Each row is a point on a tangle of strands that fork, close into loops and nearly touch. The rows are in no order.
Two points are linked if the straight distance between their rows is under 95.5. Some points are linked to none.
Rorim: [14,-27,-3,24,-7,18,3,14,18,41,42,9,9,11,-23,-16,-7,-28,-28,-14,18,-17,10,38,30,49,-17,-6,24,6,13,-30,-30,-1]
zim: [7,35,20,9,9,-20,7,-5,-1,37,19,-43,-5,11,-4,12,11,-5,26,-15,5,-4,15,-1,26,32,-29,28,5,25,27,-36,11,-43]
daz: [-6,9,-9,8,-29,-43,28,21,-3,47,24,-8,24,11,-7,22,-1,-31,-3,-20,17,-9,41,-8,-18,39,-13,8,20,35,49,-43,8,-15]
lak: [13,-37,23,32,12,34,-31,-10,2,19,11,-1,-8,14,-4,-27,2,-31,19,27,-19,-1,0,3,21,21,-1,16,26,25,17,-5,-40,4]
fino: [9,17,4,-21,14,16,-29,-13,29,-54,-26,21,-21,22,39,-13,4,26,-13,-15,8,-22,-20,19,20,-40,4,17,-38,-28,-66,30,-5,6]
Ses: [-5,-13,1,6,-5,3,-12,-12,18,-35,6,15,30,-11,-40,12,7,-15,-18,-8,10,-8,12,13,8,23,1,-18,2,-16,-17,13,-8,32]
zibu: [-2,-40,3,-7,13,44,16,18,-15,-4,36,1,19,-46,21,-47,-7,-12,-31,9,-19,10,2,-16,-30,22,-19,-20,10,-7,55,11,-27,-9]
duro: [5,11,12,5,-20,-6,18,7,2,75,26,-1,-15,7,-20,25,5,-29,7,11,28,-3,-2,24,11,29,-24,1,10,9,29,-40,-13,-27]
bula: [-4,46,19,23,21,-6,10,15,-22,42,4,-2,8,-16,-16,-1,20,-20,14,21,9,3,13,-30,-23,24,-10,-8,15,9,24,-1,-9,-42]
mive: [-33,3,28,13,-13,-23,19,25,-17,21,-33,8,0,14,22,-7,33,51,12,-13,-10,10,-14,-39,-17,-32,41,14,15,-31,8,9,30,-1]
logad: [-23,22,30,-1,6,-11,28,25,-25,14,-28,-23,-12,-10,7,-6,9,37,30,3,20,15,-13,-18,-15,-22,26,-2,6,-21,26,10,13,-19]
getiv: [-12,1,-5,-39,21,-8,4,-6,3,-40,-29,13,-4,-6,59,-7,0,5,-8,1,23,-15,17,-31,-31,-60,27,3,-25,-25,-10,45,7,-16]
mir: [-7,35,-20,-9,1,-8,12,-19,40,-50,-31,11,-23,-4,-9,12,-30,-22,1,-16,-23,-2,-23,13,11,-27,7,-20,-37,9,-55,-2,-8,11]
nup: [-16,-40,-8,-29,9,-6,20,30,19,15,37,-26,5,-5,-22,33,-5,-22,-14,17,-22,-14,-11,18,20,41,-36,-23,-2,-1,27,-23,-23,-20]
mumi: [-39,0,-18,-48,11,-13,-4,25,-17,10,-21,-17,-42,-58,-13,6,-9,-18,7,28,18,16,-5,19,-26,19,-24,-9,-3,-8,37,-34,-14,-13]
vas: [-7,-28,13,18,-30,0,17,33,-17,27,12,-13,10,-7,-11,-3,-13,-24,-13,19,-11,-11,4,-2,-20,50,-5,-14,7,4,38,-21,-6,-25]
pabo: [-7,-20,22,32,2,-6,32,9,0,-13,5,-21,14,-18,-5,6,-12,-12,24,1,20,23,21,12,-12,20,-5,-16,-15,14,22,29,-12,16]
gese: [-26,-1,18,-35,24,3,6,15,-10,-7,-20,18,4,-12,-2,0,16,5,-12,27,22,6,11,-12,-24,-19,-3,4,7,-51,0,33,9,-6]
geton: [-7,69,6,-17,23,-9,4,-6,11,-3,-27,4,-19,8,-23,17,-6,25,29,-6,12,21,17,-5,19,-11,5,29,-12,-5,-37,1,21,-5]
deve: [-9,-1,10,-4,-4,-1,-22,-15,54,-31,-7,-3,-27,-6,-46,4,-18,-28,20,-28,-7,-15,-16,16,40,12,7,-6,-4,26,-31,-14,-41,21]
serol: [-32,16,-16,-37,0,6,7,13,-20,-7,-49,-3,-1,13,28,20,5,35,22,33,32,10,-5,8,3,-50,32,-6,-13,-49,-4,26,13,7]
Nosuk: [-38,-4,-16,-41,-5,-16,6,21,-24,-12,-24,-21,2,-7,6,31,7,9,14,34,-21,7,-2,-9,-27,-17,-5,-10,-4,-14,26,-8,13,1]
tagur: [-15,-25,-11,-35,2,17,-18,-23,26,-40,-27,36,-11,-10,20,-3,-3,-6,-15,1,25,8,-7,23,-7,-49,6,-1,-25,-28,-25,30,-14,36]
Tusod: [12,37,-14,8,18,11,-34,-19,29,-27,-3,20,-17,5,-20,-8,-12,26,-2,-26,-11,2,13,13,65,8,-10,33,-12,0,-66,1,10,23]
Fusu: [-18,-28,-34,-20,-25,-21,1,-11,-2,-50,-42,0,10,-14,33,14,-13,6,-8,20,-1,0,2,19,-19,-29,2,-29,-27,-9,-7,25,15,32]
Bogo: [-25,-44,-27,-28,-31,-42,16,41,-14,4,3,-16,-1,-20,-2,10,-16,-3,-26,1,-18,-7,8,4,-27,35,-22,-15,7,1,39,-43,26,-13]
genu: [9,5,-7,2,-25,-5,3,-15,-34,-8,-12,15,31,-5,39,-5,1,15,0,9,-18,9,15,-52,-42,-27,41,-13,10,14,33,19,13,26]
zud: [17,49,-14,10,19,10,-19,-20,33,2,0,2,-12,21,-28,11,-14,11,22,-8,-14,16,33,23,69,23,-22,40,-6,17,-45,-13,15,-2]
Lobut: [17,9,-13,18,24,18,-28,-38,17,-32,-7,26,-6,4,12,-21,-5,19,-3,-11,0,7,6,12,42,-18,6,12,-5,-5,-56,23,8,31]
volet: [28,-16,7,42,7,24,-14,26,13,64,57,6,14,6,2,-45,1,-32,-16,-24,29,-20,5,19,28,69,-31,15,41,23,10,-13,-56,-14]
Gan: [-20,9,-12,-22,-21,-18,-5,9,-5,-30,-23,16,7,15,42,22,29,20,-20,0,-30,-23,-22,-30,-43,-48,16,-14,-21,-18,-14,18,22,-15]
Pagop: [-18,30,-14,1,-29,-37,6,2,-10,-30,-72,-2,12,27,49,1,7,46,14,5,12,-8,3,-8,3,-49,38,0,-1,-18,-13,25,34,10]
viner: [24,53,-14,18,22,-12,-15,-31,0,0,12,-8,5,-17,-15,15,-5,29,26,-20,15,17,22,-9,41,-2,-1,9,-6,30,-37,14,12,25]
fom: [-13,3,-13,-31,1,3,-2,2,11,-51,-7,-4,1,0,11,26,4,1,-13,-3,-32,-29,-29,-12,-25,-31,5,-24,-34,-24,-23,7,-3,-11]
nedam: [25,12,-1,41,-12,-4,24,29,-14,73,30,-1,24,27,-13,10,-2,-23,-15,4,-11,-16,2,-30,-14,57,4,-6,20,24,6,-23,-4,-40]
Mika: [23,-23,6,15,-25,33,22,41,-27,40,46,-20,47,9,5,-42,-8,-6,-48,-1,-9,-15,6,-6,-12,72,-14,7,19,15,35,-18,-16,-30]
Zav: [2,-13,-5,-18,31,26,-3,-15,0,-34,-7,12,-8,-30,33,-15,-5,-11,-5,14,-1,-3,4,-32,-32,-42,15,-15,-7,-14,13,31,-14,-13]
zamo: [8,-26,-4,2,7,15,12,8,-17,-26,5,2,7,-13,22,-11,-10,-6,-10,21,-25,3,8,-19,-43,-15,-2,-22,0,-10,24,23,10,-16]
Mub: [22,-46,8,23,20,33,13,18,13,4,48,12,17,1,-15,-24,-8,-13,-8,-1,-13,8,-9,7,-8,19,-24,-27,22,10,11,25,-42,7]
dapag: [-43,56,-2,-51,5,-40,19,19,19,-33,-48,5,0,22,35,10,6,35,16,-22,27,-6,8,-17,-6,-47,29,27,-32,-31,-32,19,13,17]
doma: [-37,-11,-15,-31,2,-34,9,25,2,-13,-23,-3,-35,-27,-21,14,-20,-31,-6,7,10,13,18,17,-29,4,-19,-2,-10,-2,11,-26,16,-8]
mav: [-10,-48,5,1,20,18,-12,14,26,-24,24,-12,-9,-7,3,-34,-15,-12,16,-10,-25,-4,-8,35,24,7,-23,-10,25,26,37,2,-49,3]
vuz: [3,-12,-4,-10,46,43,-29,-9,20,-25,11,34,-8,-19,-5,-41,5,-9,-16,2,13,1,1,18,4,-21,-6,-9,31,-26,5,20,-35,4]
Nute: [-11,-7,18,25,-9,17,6,-12,-19,41,-15,-4,-14,8,-9,9,8,-9,27,23,-6,20,-17,14,11,-2,24,11,3,-1,9,-20,11,4]
Fuvi: [19,19,-9,-17,-1,-1,-21,-18,-12,11,24,2,18,9,-26,13,28,21,-22,-8,-13,-20,-19,-19,6,-1,-6,1,18,-14,-5,-24,23,-15]
nuz: [-4,6,14,-36,9,12,-14,-2,25,-35,-33,16,-21,21,55,-12,1,35,2,-14,38,-27,-26,2,12,-45,39,21,-60,-41,-60,42,-15,6]
zal: [-41,-11,-26,-57,0,-13,-5,2,-4,-42,-39,-11,-9,-22,20,17,-11,-2,4,18,7,4,4,4,-25,-33,9,-8,-27,-21,-6,7,4,22]
rer: [-8,-33,-13,-26,-3,23,23,31,-33,-15,21,-2,28,-30,31,-20,-12,6,-31,32,-25,11,17,-33,-54,19,-20,-29,7,-13,47,23,3,-11]
bubip: [-40,51,16,-7,10,-24,21,26,7,0,-36,-6,-3,10,-28,25,8,16,27,1,13,24,16,1,1,4,2,15,1,-20,-4,-2,21,-11]
rala: [5,-31,9,10,-7,9,-5,-21,-4,-17,-17,32,4,-5,46,-8,15,16,-18,-10,1,-4,-22,-17,-13,-38,32,1,-25,-22,-22,41,14,19]
mopap: [-2,-16,12,40,4,17,-26,-10,33,-16,-10,9,-25,-7,-29,-21,-11,-11,17,-33,-8,-4,-22,27,40,19,23,-11,3,8,-26,-6,-35,9]
Kobat: [31,3,-5,28,-17,-3,10,-3,-7,7,9,-25,6,35,-10,4,-12,3,5,12,-1,-1,10,35,25,18,-15,-1,12,16,7,-13,15,-18]
pimu: [5,21,9,-10,18,-15,-39,-3,-16,20,-3,13,8,20,-24,2,31,35,-16,-4,2,-8,-2,-29,1,4,-10,40,22,-38,-22,-7,43,-15]
mani: [-7,-11,14,29,5,27,18,-6,9,35,13,5,-25,4,-25,10,1,-13,20,-2,4,21,-17,45,38,8,3,5,-8,-7,-6,-17,-4,9]
musu: [-6,33,-18,-15,-30,-28,9,-36,23,-47,-53,19,-9,1,13,12,-19,-8,-3,-1,0,0,-12,21,10,-38,-4,-7,-32,16,-48,10,15,28]
Raf: [-2,42,-4,-39,3,4,-5,-12,2,-14,-40,30,-12,9,2,11,1,28,17,18,53,12,12,8,12,-46,23,10,-12,-35,-33,33,10,20]
kal: [15,-3,20,40,6,21,0,-11,-27,70,25,6,7,8,-12,-5,17,-5,12,9,5,20,-7,-7,4,21,9,23,10,13,5,-10,0,10]
mize: [29,14,24,13,2,-30,-13,1,-8,47,34,-28,12,12,-16,12,14,12,0,-20,-4,-19,11,-38,9,53,-22,28,14,30,18,-31,11,-36]
bokun: [15,-5,18,-11,30,27,-11,-1,-7,-1,13,10,4,-6,-20,-10,16,-2,-10,34,23,4,3,2,-8,-6,-18,-4,19,-28,1,30,-15,-3]
megiv: [0,12,-8,-8,-14,-4,-16,-18,43,-18,9,6,-3,-13,-50,22,-8,-26,-4,-23,18,-6,18,24,32,21,-4,-14,2,15,-11,-18,-22,19]
zonu: [39,-40,-26,25,-32,21,38,8,-16,27,44,5,38,10,7,-4,-29,-10,-12,0,-18,15,-10,16,-11,14,8,-24,1,39,30,-3,-13,29]
buz: [-19,-3,-9,15,21,30,24,13,-10,26,33,-6,11,-62,16,-26,-2,-36,-10,7,-4,11,11,-5,-19,32,-15,-31,7,7,50,-5,-41,-22]
Tov: [5,4,10,30,11,1,-23,-18,-14,-5,-6,9,3,-17,-15,-6,5,-3,-8,-5,-6,-9,1,-40,-8,15,31,-1,4,-5,-18,4,6,-2]
piti: [15,-4,0,18,28,-11,-38,-25,-19,42,20,30,-8,-14,-14,3,15,29,-7,-14,3,11,-12,-34,10,-11,8,22,0,-14,-49,12,19,34]
mep: [31,-24,17,36,16,32,-21,2,-4,21,38,-16,8,8,6,-52,0,-20,-6,-2,-4,-9,13,11,17,53,-18,23,36,28,25,-10,-29,-15]
sem: [20,30,-22,31,-16,-24,32,18,-11,37,26,4,29,14,-19,-2,-9,-8,-12,-16,26,5,34,13,-23,26,-5,-13,23,24,16,-19,19,-13]
sela: [2,-10,-21,-10,-19,3,1,2,1,-34,-5,-19,4,-5,-7,25,-6,-5,-2,16,-41,-21,-33,-8,-11,-12,8,-46,-15,-3,4,-3,-10,-14]
Muvod: [3,25,4,-10,-21,-24,8,1,10,1,-14,-32,-37,-5,-31,17,-21,-20,22,-4,21,-2,9,21,7,7,-8,-9,-7,24,13,-35,-4,-27]
Lami: [-26,-9,11,-37,23,-9,0,3,-9,-22,-35,17,4,0,34,-18,9,10,1,19,42,-14,32,-38,-17,-32,35,22,-4,-39,2,43,16,-8]
zulo: [16,40,1,10,22,2,-10,-19,19,32,19,-22,-5,17,-23,21,6,2,33,-5,2,8,29,11,53,35,-33,34,2,24,-12,-16,5,-14]
makis: [26,0,5,26,-16,-20,9,-5,-37,22,3,25,26,5,18,-14,0,24,3,-6,-5,19,7,-62,-45,-9,33,9,16,31,11,18,22,26]
loz: [-22,-27,-13,6,2,21,17,22,19,25,7,6,-33,-9,-24,4,-17,-20,0,5,-5,17,-18,61,34,22,-15,-14,-5,-18,1,-28,-13,-7]
Kizin: [-4,19,0,10,19,12,-12,10,43,-4,9,-21,-28,15,-15,-10,-14,-37,17,0,2,-18,30,33,53,39,-34,13,14,27,3,-28,-38,-42]
lonu: [22,-9,5,22,16,4,-12,-29,-17,51,36,30,7,-7,-24,7,17,-12,2,-1,1,15,-4,-32,-14,3,8,15,12,16,-11,4,-3,35]
Rik: [12,26,-8,-17,17,-10,22,8,-15,12,14,-21,8,28,-1,10,12,21,-2,4,-19,9,-1,12,4,-19,-33,5,15,-7,19,-14,41,-42]
Mivo: [-5,39,-3,-36,6,0,-27,-6,-3,5,-15,33,-4,25,-29,14,27,20,-11,5,11,3,5,1,2,-18,-8,29,13,-44,-33,-14,40,-11]
suk: [30,5,19,2,-22,-12,-29,9,-32,45,29,-9,25,16,-21,-11,15,11,-26,-4,-13,-20,3,-53,-18,47,-4,29,33,14,34,-30,15,-22]
dif: [-14,-34,-11,-7,24,11,28,32,0,-8,17,-15,-3,-42,-6,3,-9,7,-5,18,2,17,-12,11,-26,12,-29,-47,-11,-22,12,30,-15,-8]
gevib: [12,10,0,38,25,31,-17,-5,20,1,20,4,-9,-19,-26,-24,-4,-4,10,-23,2,-1,-6,12,29,21,4,-17,16,5,-8,0,-36,-9]
masaf: [31,-48,-6,25,-22,29,-19,-33,-18,-15,7,9,23,12,29,-33,-16,-11,-15,4,-36,5,-2,-7,4,4,25,16,13,29,21,0,-4,42]
zev: [-34,26,-7,-57,9,-21,6,7,5,-44,-33,-2,-9,-7,40,8,-1,18,-6,-12,19,-6,4,-5,-18,-50,13,9,-34,-28,-13,11,11,8]
dun: [18,-45,8,32,13,39,-11,-30,-12,13,5,7,3,11,18,-26,-6,-15,14,22,-24,20,-5,-3,11,-5,23,15,15,16,7,12,-14,28]
tefe: [-34,-31,-23,-3,-13,-9,16,6,12,4,-7,17,-28,-30,-17,9,-22,-29,-12,-5,5,19,-3,38,-5,4,2,-18,-17,-12,8,-31,10,13]
nupad: [-5,-48,7,-4,-4,10,-23,-2,34,-38,3,13,6,-3,-36,-5,0,-20,-4,-5,-5,-9,-8,25,9,7,-4,-26,12,-4,2,14,-40,31]
tevaf: [-12,-22,2,-8,-6,-5,9,-1,20,6,18,-27,15,17,-31,43,4,-35,7,20,-29,-13,1,4,22,31,-20,-10,-6,15,6,-21,-13,-2]
ladaf: [21,-7,5,30,-13,7,17,30,-3,38,38,-32,35,17,15,-4,-2,-43,2,9,18,-17,35,0,-5,77,-36,24,14,28,33,-11,-27,-18]
som: [-13,-7,5,8,-31,-18,-11,-26,-2,20,-5,-10,6,-3,-26,18,-1,-40,2,-7,-5,-10,17,-11,5,27,19,13,7,37,12,-40,4,17]
pake: [24,-9,13,-14,-28,-2,-16,-2,-24,12,37,11,26,5,-13,-8,18,6,-42,-10,-19,-26,-4,-42,-26,16,1,7,24,-1,25,-19,15,-4]
bisif: [1,60,8,-40,22,-45,-6,-9,8,-20,-35,-4,-14,19,26,6,4,51,28,-19,24,-1,-1,-42,12,-42,22,39,-27,-6,-56,26,23,14]
zige: [-61,27,6,-12,4,-30,32,53,-12,9,-38,-19,-19,-19,-10,12,-2,15,22,9,13,24,-1,2,-19,7,4,-8,-3,-28,21,-8,7,-20]
kofet: [-27,38,-2,-38,-20,-33,-36,-20,-1,-21,-33,11,7,22,34,20,43,29,-15,-30,-12,-24,-18,-22,2,-39,15,41,-20,-12,-38,-10,31,20]
zivo: [-9,-7,8,23,42,35,-29,-20,16,-11,6,8,-1,-26,-16,-18,7,-24,7,-8,-15,-13,-9,-29,7,15,22,-5,7,2,-7,12,-42,-3]
rimo: [50,-10,7,32,-2,17,-9,3,-39,12,19,10,12,1,12,-51,-10,19,-32,-5,-1,0,6,-30,-34,14,11,12,21,7,12,9,16,-9]
defo: [-2,-19,-10,-23,-44,-20,-6,-28,5,-16,-19,0,5,26,6,20,2,-6,-15,7,-21,-2,-15,30,19,-27,-12,9,-9,3,-9,-21,30,27]
sofe: [8,43,7,1,-27,-43,6,-17,12,-2,-21,-6,-28,-11,-39,26,-9,-5,20,-25,19,-2,-5,-6,-4,-10,10,-15,-7,32,-17,-15,7,0]
banu: [46,-7,-3,17,-14,38,-6,21,-46,23,33,-4,48,11,-3,-39,-6,1,-43,5,-1,-4,14,-28,-31,48,5,10,30,20,33,-4,-6,-4]
Vobef: [26,-6,-6,30,4,33,16,8,-24,13,23,-6,14,-7,7,-46,-11,4,-28,5,1,2,4,21,-9,11,0,-15,21,-6,21,-2,7,-25]
zaze: [-14,-33,-22,-21,16,-2,26,42,-9,17,33,-31,-7,-46,-6,9,-7,-2,0,29,-3,9,-4,18,-15,42,-50,-38,-1,5,32,-4,-16,-22]
kip: [-25,11,5,18,-20,-36,21,0,-14,9,-27,14,10,31,26,11,31,40,5,-19,-24,6,-19,-13,-3,-41,20,18,4,-15,-12,0,49,17]
lipen: [-10,-26,5,-13,-25,-3,-28,-31,1,-22,-37,35,6,1,79,-3,25,20,-20,-10,15,-28,-10,-32,-14,-51,49,11,-45,-12,-22,47,-1,17]
Bik: [30,37,-13,22,4,-25,14,-5,-12,21,23,22,14,1,-19,2,2,10,-7,-17,27,16,28,-3,-19,-3,-8,-8,20,18,-8,4,28,5]
fozif: [7,31,7,3,36,3,-21,-15,2,17,7,30,-33,-21,-11,-2,5,35,3,-31,16,9,-25,-21,19,-22,13,20,-24,-24,-61,15,18,15]
vom: [5,-30,-10,1,11,33,-19,-31,15,-16,-2,37,-10,-16,8,-22,0,-3,-14,-8,22,12,-11,29,4,-40,14,-7,7,-23,-4,19,-17,39]
zome: [-8,15,14,4,0,-44,29,-8,-3,-8,-24,-9,-6,19,23,18,10,25,29,-1,-25,12,-11,-24,-9,-45,9,13,-11,16,-7,11,36,2]
nogu: [-9,-39,14,15,-4,-5,16,-19,10,-28,-11,-7,5,-18,4,4,-12,-16,14,-6,-1,17,3,4,-3,-5,11,-6,-20,16,3,21,-7,38]
zok: [22,-49,-6,-5,-2,18,22,19,-3,2,41,-2,14,-10,-19,1,-10,0,-8,19,3,11,-12,20,-20,2,-35,-39,7,-2,23,24,-23,15]
Mami: [27,-3,1,-1,-41,-9,-4,-24,-22,-21,-16,4,2,5,31,8,-3,11,2,10,-32,-5,-23,-43,-35,-44,17,-19,-5,25,12,11,14,5]
zadar: [6,16,-13,-5,9,0,-11,-23,9,-52,-12,18,3,12,43,-9,6,18,-26,-16,-9,-16,1,12,15,-40,-5,11,-20,-14,-46,19,28,3]
dosi: [4,23,18,4,12,26,-2,7,9,-16,-2,-1,-21,-13,-28,-8,2,21,4,-12,16,-2,-22,20,22,6,5,-11,-9,-27,-16,-1,-13,-8]
Fumag: [-21,-48,-20,-15,35,28,3,11,19,-3,30,-12,-12,-12,9,-5,-8,-12,21,17,-36,19,-16,34,16,-9,-35,-22,9,12,30,-1,-41,7]
Baze: [3,46,9,-14,23,-42,-9,-6,-6,-4,-24,9,-8,9,0,6,14,51,19,-13,27,7,16,-36,2,-34,19,22,6,-11,-29,28,30,2]
Vilo: [-6,40,14,-29,10,0,12,2,12,-20,-10,-40,-29,3,-16,12,-19,6,32,-2,10,17,5,35,33,3,-24,23,-19,4,1,-23,-6,-12]
gok: [24,-10,-7,6,5,19,23,14,-13,15,28,-24,5,17,-2,-6,-6,9,-8,22,-13,6,-2,34,9,9,-37,-13,16,-5,24,-8,12,-39]
Per: [-3,-57,-33,-29,-2,26,-11,-8,3,-17,8,2,-24,-9,18,4,-10,-12,8,31,-37,12,-31,28,3,-36,-18,-25,0,1,16,-4,-20,27]
Rufa: [-2,62,14,18,29,-19,-2,1,-23,47,-1,3,-2,-21,-13,-6,25,14,17,-1,33,12,23,-32,-13,9,2,14,32,3,14,-1,16,-29]
sib: [-35,-3,-9,-16,-15,-51,20,22,0,-7,-13,-3,6,4,-17,15,-1,-15,-16,-6,-10,3,29,6,-22,8,-15,5,10,1,24,-33,34,-7]
Sefid: [40,6,21,-4,19,-21,-5,-18,-16,6,20,-19,-2,26,-7,-1,9,24,11,0,1,9,10,-13,-7,-9,-32,28,18,19,7,-1,32,-15]
Gakun: [-22,-27,2,-36,-30,3,-22,-29,8,-38,-18,7,-11,-9,52,9,19,0,-18,-15,-26,-18,-38,-1,-9,-49,10,9,-45,-4,-10,-3,-1,28]
turi: [4,-18,-3,42,-22,9,-4,-8,0,31,19,-8,15,1,-10,-9,-7,-32,-8,-17,9,-10,16,19,16,49,11,6,11,23,11,-33,-11,13]
Gulud: [-33,18,5,-47,0,3,-28,-24,7,-24,-25,10,-2,14,52,16,31,12,-13,-23,-10,-28,-28,-17,1,-47,27,32,-48,-24,-43,-2,1,23]
mokin: [-16,7,2,-11,-28,-31,-4,-14,6,-28,-39,7,-3,6,-3,13,-1,2,-6,-10,3,-1,-4,11,3,-19,10,8,-15,-8,-26,-6,32,18]
sezo: [-4,26,-12,-37,12,25,-3,-10,19,-34,-28,37,-17,-20,-3,4,-11,9,5,3,50,11,-1,19,3,-39,20,-16,-21,-43,-31,32,-17,23]
valum: [-20,-1,-2,2,-10,-17,4,-23,11,0,-13,-36,2,15,-10,25,-5,-40,20,15,-28,1,19,1,18,16,3,13,-5,36,4,-28,7,3]
puv: [-2,-4,-8,-21,12,10,-5,10,22,-19,15,-39,-16,9,-16,-3,-14,-10,0,7,-15,-17,2,49,50,21,-32,-6,7,0,19,-38,-16,-30]
sanu: [0,45,-14,-38,-7,4,-8,11,-2,-11,-30,29,-16,17,-16,15,3,30,-12,11,35,12,-1,31,-9,-42,-11,-5,-3,-49,-18,7,29,-10]
dus: [1,-35,26,18,4,31,-2,-9,-10,2,-5,1,-14,5,10,-17,4,-1,2,11,-21,6,-30,3,7,-10,14,8,-2,-16,3,0,2,1]
bamo: [-19,0,-17,-21,-23,-16,14,25,-21,-9,-2,-37,15,-7,-5,35,-1,7,9,18,-40,-14,-13,-22,-21,10,3,-40,0,4,38,-18,5,-21]
roze: [8,25,7,22,11,-23,11,8,-27,32,1,13,20,9,-9,-7,18,25,4,-1,14,17,20,-33,-31,-8,9,5,30,3,9,13,31,-3]
luro: [-5,0,19,4,34,16,-18,-12,-6,2,-2,29,-24,-17,28,-16,24,22,-10,-23,-1,-9,-23,-44,-10,-34,33,15,-19,-31,-41,23,13,-7]
voke: [12,3,25,54,-7,8,-17,12,29,23,16,-24,-3,5,-10,-2,-5,-37,37,-12,36,-20,22,12,24,67,-24,10,12,26,-3,-2,-44,-16]
dudu: [2,-38,-2,8,-8,14,-13,3,15,-29,4,-25,-13,6,-5,-27,-23,-8,1,-2,-6,-1,9,61,37,12,-22,-2,14,11,24,-17,-14,3]
gal: [14,-16,11,42,-11,3,-20,-4,40,14,24,-25,-20,-1,-5,-5,-19,-29,43,-36,15,-22,13,21,40,37,-6,-2,12,53,1,-17,-51,0]
zimun: [-11,1,4,4,19,12,25,15,6,-17,0,-21,-8,-27,-16,10,-8,10,16,5,17,17,-9,30,5,1,-7,-35,-14,-16,6,14,-15,-3]
nak: [-10,10,17,27,-5,0,5,9,31,8,3,-35,-12,9,-16,21,-11,-45,35,10,19,-8,35,25,29,55,-32,11,-5,22,0,-12,-22,-24]
Ran: [-26,4,19,9,6,-9,2,-16,4,-26,-34,-7,-9,-18,-11,2,-7,-15,10,-7,5,4,6,-9,-4,-5,35,3,-17,-9,-11,3,12,11]
zudut: [39,-30,-6,19,-24,31,27,42,-10,25,46,-38,44,24,8,-13,-19,-18,-18,7,6,-12,16,12,-5,64,-25,-4,17,33,40,-2,-36,-16]
fel: [-34,-1,-21,-8,-34,-22,5,16,-18,-9,-63,10,8,23,21,19,9,26,6,35,6,12,-10,10,-21,-38,29,-17,-1,-39,-10,23,28,13]
nezi: [8,40,-1,19,5,-12,20,-11,28,-18,-8,6,-28,-12,-32,15,-21,-5,17,-32,-4,4,-20,3,20,-9,14,-20,-29,19,-45,-6,-1,-3]
Pusuv: [55,-5,5,17,2,-9,-26,-18,-5,3,17,-15,8,34,-27,0,-6,0,-4,16,2,-6,14,-3,4,23,-18,13,20,29,-12,2,7,-4]
Diri: [10,6,4,-11,-23,-17,-26,-30,-16,-8,-17,26,-1,16,43,13,32,15,-8,-2,-34,-23,-32,-52,-30,-58,17,7,-15,11,-20,17,19,9]
fefo: [11,13,17,21,26,17,3,7,1,17,20,-8,-13,-30,-2,-26,5,-43,10,21,14,4,15,-2,-15,23,-24,-7,14,17,29,7,-38,-37]
Fer: [55,-31,-6,35,5,34,12,4,-4,29,57,16,27,11,1,-26,-14,-19,-11,-12,-18,5,-6,-16,-18,22,-2,-6,20,41,20,9,-40,17]
ruli: [-6,-39,-24,-35,-31,2,-9,-18,0,-18,-3,4,-19,7,25,21,4,-7,-16,10,-39,-10,-49,25,2,-48,-14,-10,-23,-5,-8,-19,4,18]
Ribu: [-9,4,-12,39,-19,-26,30,7,-16,10,-9,17,13,12,2,3,-4,-4,-12,-12,-30,7,-4,-13,-22,-4,27,-16,3,2,1,-10,35,-6]
Lufi: [25,-22,-12,21,-42,0,39,20,-27,31,26,-8,50,24,-13,19,-8,15,-10,5,-10,8,-14,10,-17,20,2,-28,8,11,18,-2,10,16]

How many points has the smallest loop of links through each point below? Write 0 if it is on no loop.
Rik | 5
Ran | 8
fefo | 21
mav | 0

A piece is two or more points that can be reached from each other along the links. Count, over all rows, the pieces, the separate loops (a circle has one, a figure eight two, a Y none), the forks (points with three links) and the tips (points with one).
pieces | 3
loops | 3
forks | 15
tips | 15
